Each row is a point on a landscape with many peaks, with its height.
From any point a climber takes the steepest step (rise divided by distance) to one of its 2 nearest points. It stops when none of these is higher. Distance is the straight distance between rows; heights are no part of it.
K326 h=327: [ 10, -46, -65, -50,  28, -16,  14, -36,  32,  32, -25, -16,  69,  -3,   0,
  -4,  24, -40,  34,  68,  -8]
K609 h=368: [-33,  64, -25,  -8,  -3,  -1, -18, -66,  34,  40,  69,  34,  69,  13,   9,
 -10,  24,  30,  56,   5, -49]
K716 h=289: [ 10,  40,  45,  12,  -1,  17,  27,  -4,  -8,  -9,  38,  53,  -3, -42,   3,
   0,  26,  23,  32, -11, -33]
K218 h=669: [ 21, -37,  31,  27,  14,  -9,  33,  37, -12, -23, -31,  -1, -28, -18, -23,
   0, -19, -17, -30, -36,  -5]
K883 h=609: [ -4,   7,  17, -37,  -6,  -9,  46,  20, -17, -16,  -8,   4, -16, -27,  25,
   2,   0,  12,  27,   4,   6]
K407 h=239: [-17, -39, -25, -59,  12, -37,  10,  10,  -9,  -8, -47, -43,   1,  -4,   3,
  23, -11, -15,   0,   9,  21]
K558 h=322: [ 34, -40, -12,  62,  19,  21,  -7, -12,  33,  19,  -3,  -1,  31,   4, -32,
 -24,   5, -45, -16,  20,   0]
K735 h=186: [ -9,  55,  -2,  10, -23,  39, -23,   4,  -9,   2,  24,  24, -30,  17,  26,
  -3, -21,  46,   2,  -8,  14]
K970 h=120: [ 41, -18,  33,  77,  20,  20,  -3, -13,  24,   7,  24,  26,  23, -17, -41,
 -19,  29, -33,  -4,   7, -12]
K160 h=73: [ 32,  21,  18,  42,  18,  32, -10, -30,  17,  16,  35,  40,  33, -19, -30,
  -2,  32,  -1,  19,  12, -41]
K729 h=189: [ 24, -27, -60,  -3,  30,  13, -15, -39,  32,  37, -21,  -8,  59,  14, -13,
  -8,  11, -27,   4,  54,  -5]
K621 h=330: [  5,  50,  32,  22,  -6,  34,  -3, -16,  -2,   5,  47,  54,   8, -22,   1,
  -6,  14,  31,  31,  -9, -29]
K145 h=539: [-16,  44,   2, -27, -12,  -6,  26, -11,  10,   8,  40,  32,  21, -16,  34,
  -6,  26,  26,  41,  16, -22]
K314 h=496: [ -5, -19,  19, -19, -19, -27,   1,  40, -31, -36, -37, -31, -57,   1,  -2,
  18, -33,  20, -44, -41,   6]
K181 h=18: [ 37,  -6,  48,  15,  25,   5,  26, -25,  12,  -7,  26,  45,  37, -42, -31,
  -5,  55, -33,  28,  10, -51]
K259 h=410: [ -9, -17, -26, -12,  -7, -16, -29,  13, -18,  -7, -47, -37, -31,  30,  -8,
  19, -32,  12, -39, -18,  26]
K43 h=279: [  6, -59, -18, -23,  16, -32,  16,  11,   0,  -8, -55, -42,  -1,   3, -16,
   9, -20, -24, -21,  -5,  13]
K570 h=431: [ 19, -14,  25,  74,   8,  21,  -6,  25,  -4, -15,  -7,  11, -26,   5, -28,
 -13, -30,   2, -41, -39,  10]
K794 h=449: [  7, -30,  18,  13,  -4, -26,   4,  43, -17, -33, -43, -27, -44,   3, -17,
   8, -36,  16, -53, -52,   2]
K14 h=469: [-27,  71,  11,   0, -22,   5,  -1, -38,  14,  19,  77,  45,  35, -12,  22,
 -10,  24,  40,  52,  -7, -47]
K617 h=602: [  5, -10,  24, -24,   6, -11,  59,  34, -30, -25, -16,   9, -22, -39,  10,
   2,  -1,  -8,  13,  -7,  -8]
K898 h=201: [ 38, -40,  15,  94,  22,  15, -19, -11,  32,  22,  19,  13,  18,   0, -48,
 -38,  18, -50, -20,   8,   1]
K62 h=224: [ -9,  15, -15,  16, -29,  11, -66,  16, -28, -12, -29, -26, -53,  55,  -8,
  19, -42,  26, -61, -38,  36]
K329 h=271: [  0,   4, -10,  53, -14,  15, -53,  16, -10,  -6, -20, -17, -43,  53, -20,
   0, -51,  22, -63, -44,  31]
K761 h=146: [-48,  46,  -6, -38, -47,   4, -33,  13, -25,   0,  22, -25, -37,  36,  42,
   3, -14,  21,  -4,  -4,  55]
K786 h=235: [  3, -60, -53,  15,   9, -16, -55,  -9,  14,   6, -50, -56,   7,  53, -27,
   7, -32, -19, -53,  -5,  31]
K985 h=345: [ 18, -81,  -8,  -7,  29, -28,  32,  17,  13,  -7, -50, -34,  20, -20, -25,
   3, -11, -55, -20,   1,   0]
K349 h=443: [ 15, -62, -48, -39,  35, -15,  17, -16,  25,  20, -43, -30,  56,  -7,  -6,
   0,  12, -51,  20,  45,  -5]
K826 h=142: [ 11,   3, -48,  -2,  25,  11, -17, -44,  34,  41,   5,  12,  59,   5,  -2,
  -5,  20, -13,  18,  46, -26]
K262 h=544: [  8, -21,  21,  -8,  10,  -2,  43,  36, -18, -21, -33,  -5, -25, -23,  -2,
   8, -10,  -7,  -8, -22,   0]
K963 h=478: [-27,   0,  -5, -38, -18, -16, -26,  19, -32, -18, -27, -36, -43,  24,   4,
  20, -26,  14, -20, -14,  29]
K710 h=140: [-53,  59,  14, -28, -60,  17, -13,  21, -28,  -4,  46,  -6, -49,  27,  56,
   1,  -5,  36, -11, -16,  51]
K738 h=69: [ 45, -22,  47,  52,  22,   8,  11, -22,  28,   1,  30,  36,  29, -35, -39,
 -12,  45, -43,   2,   5, -29]
K220 h=216: [  6,  23, -26,  -1,  16,   9, -12, -44,  27,  32,  22,  32,  56,   2,   2,
  -7,  24,   9,  39,  36, -38]
K154 h=545: [-31,  -7,  23, -70, -31, -50,  25,  33, -45, -41, -21, -37, -53, -17,  32,
  20,  -8,  18,  -8, -19,  19]
K759 h=169: [-33,  65,  -5, -14, -37,  25, -21,   2,   0,  11,  45,  12, -20,  24,  50,
  -7,  -5,  43,  17,   6,  24]
K341 h=333: [ 13,  -3,  -3,  71,   0,  24, -29,  20,  -4,  -3, -16, -10, -27,  35, -27,
  -3, -46,  11, -50, -32,  18]
K457 h=158: [-30,  49, -23, -19, -32,  15, -36,   6,  -7,  12,  24,  -1, -17,  42,  41,
   0,  -9,  26,   8,  11,  37]
K792 h=386: [  9, -29,   5,  37,  -6, -18, -27,  33, -10, -25, -35, -29, -47,  23, -16,
  11, -42,  19, -63, -46,  17]
K394 h=584: [-18,  14,  26, -52, -14, -22,  66,  28, -22, -18,   6,  10, -16, -41,  47,
  -3,  14,   9,  40,  11,  -2]
K525 h=636: [ 30, -73, -33,  -6,  31,  -8,  25, -13,  28,  18, -41, -22,  49, -13, -20,
  -9,  13, -62,   3,  37,  -5]
K522 h=508: [ -2,  31,  21, -21,   3,  -6,  42,  -2,   3,   1,  27,  34,  16, -37,  25,
  -5,  26,  11,  48,  16, -31]
K462 h=473: [ 30, -30,  -8,  26,  28,  16,   9, -10,  25,  15,  -7,   7,  32, -11, -19,
  -7,  15, -29,   1,  27,  -9]
K788 h=546: [-57,   8,  -6, -70, -26, -34,  -1,  17, -28, -14,  -3, -37, -33,  11,  36,
  13,   2,   5,   7,   2,  42]
K571 h=562: [-51,  25,  11, -65, -41, -32,  31,  25, -27, -18,  18, -29, -36,   4,  59,
   4,   6,  13,   7,   0,  36]
K169 h=519: [-45,   6, -17, -57, -34, -28, -28,   7, -33, -17, -10, -45, -40,  31,  17,
  15, -10,   6, -12,  -6,  45]
K684 h=76: [-17,  -5, -61, -14,   9,   3, -74, -21,   6,  16, -34, -43,  -1,  61, -11,
  13, -29, -13, -29,  17,  46]
K272 h=530: [-20, -13,  13, -58, -27, -40,  10,  39, -45, -41, -31, -44, -65,  -8,  11,
  24, -22,  21, -31, -33,  14]
K135 h=248: [ 26,  19,  58,  34,  16,  25,  28,   6,  -3, -13,  25,  48,  -6, -47, -17,
  -3,  24,  -1,  16, -13, -31]
K901 h=335: [ -1, -26, -35,  10,   4,  -6, -37,   2,   3,   0, -44, -41, -12,  36, -16,
   5, -34,  -2, -38, -10,  30]
K724 h=430: [ 32, -87, -13,  12,  23, -21,  34,   5,  30,   5, -42, -30,  31, -22, -33,
 -15,   5, -73, -16,  14,  -1]
K24 h=571: [-34,  22,  32, -67, -26, -32,  63,  32, -30, -23,  13, -13, -33, -22,  61,
   8,  15,  18,  19,  -1,  18]
K472 h=672: [ 26, -19,   3,   1,  22,   8,  23, -15,  10,   4,   1,  21,  34, -27, -13,
  -2,  22, -18,  24,  27, -24]
K512 h=287: [-19,  34, -30, -10,   5,  -3, -18, -60,  33,  34,  46,  30,  68,   8,   8,
 -12,  26,  11,  49,  30, -43]
K562 h=226: [ 13,  42,   7,  42,  -3,  51, -23,  -1,  -1,   4,  21,  35, -20,   6,   3,
  -6, -11,  28,   2, -10,  -1]
K186 h=151: [ -5, -46, -65,  -9,  20,  -8, -64, -23,  17,  21, -50, -64,  18,  54, -22,
  15, -27, -24, -36,  18,  37]
K988 h=14: [ 24,  15,  40,  21,  17,   8,   7, -40,  11,   8,  38,  51,  49, -28, -25,
  -2,  48, -15,  38,   2, -58]
K254 h=312: [ 24,   9,  10,  66,  14,  37, -17,   5,   1,   2,   1,  20, -11,   2, -18,
 -10,  -9,   5, -14, -14,   7]
K13 h=536: [ 18, -13,  30,  44,   3,  15,  21,  36, -13, -23, -17,  11, -36,  -9, -17,
  -5, -24,  -2, -28, -32,   5]
K878 h=535: [ 17,   1,  16, -12,  16,  -3,  43,  -8,   3,  -3,   6,  34,  28, -39,  -5,
  -1,  35, -15,  35,  26, -35]
K790 h=570: [-22,   0,  11, -48, -11, -24,  32,  32, -29, -29, -18, -17, -37,  -7,  24,
  10, -20,   8,   8,  -9,  12]
K72 h=396: [ -5,  69,  18,  23, -10,  29, -18, -31,  10,  23,  66,  53,  22, -13,   0,
  -6,  17,  36,  45,  -7, -44]
K227 h=509: [-36,  63,  -1, -15, -24,   4,   7, -16,  17,  18,  68,  32,  18,  -1,  45,
 -10,  24,  45,  39,   7, -24]
K431 h=130: [ 23,  25,   5,  55,  19,  38, -29, -26,  18,  20,  33,  39,  26,   5, -22,
  -6,  11,  17,  11,   7, -25]

For each start below, name the point where the climber stops.
K135 | K145
K729 | K525
K826 | K145
K970 | K472
K62 | K883
K759 | K218
K43 | K525
K988 | K218

Call two points neighbours if one is among the 2 nearest of the other. Go from one point of each pair to the other, from neighbour to neighbour, staying as high as possible. Name the lowest point that can't be avoided.
K145 and K218 | K826
K145 and K472 | K522
K218 and K525 | K407
K883 and K218 | K262

Two climbers start at each pair of points below. Name the first point that both come to, or write none.
K684 and K792 | K883
K186 and K329 | none
K457 and K341 | K570
K710 and K761 | K759
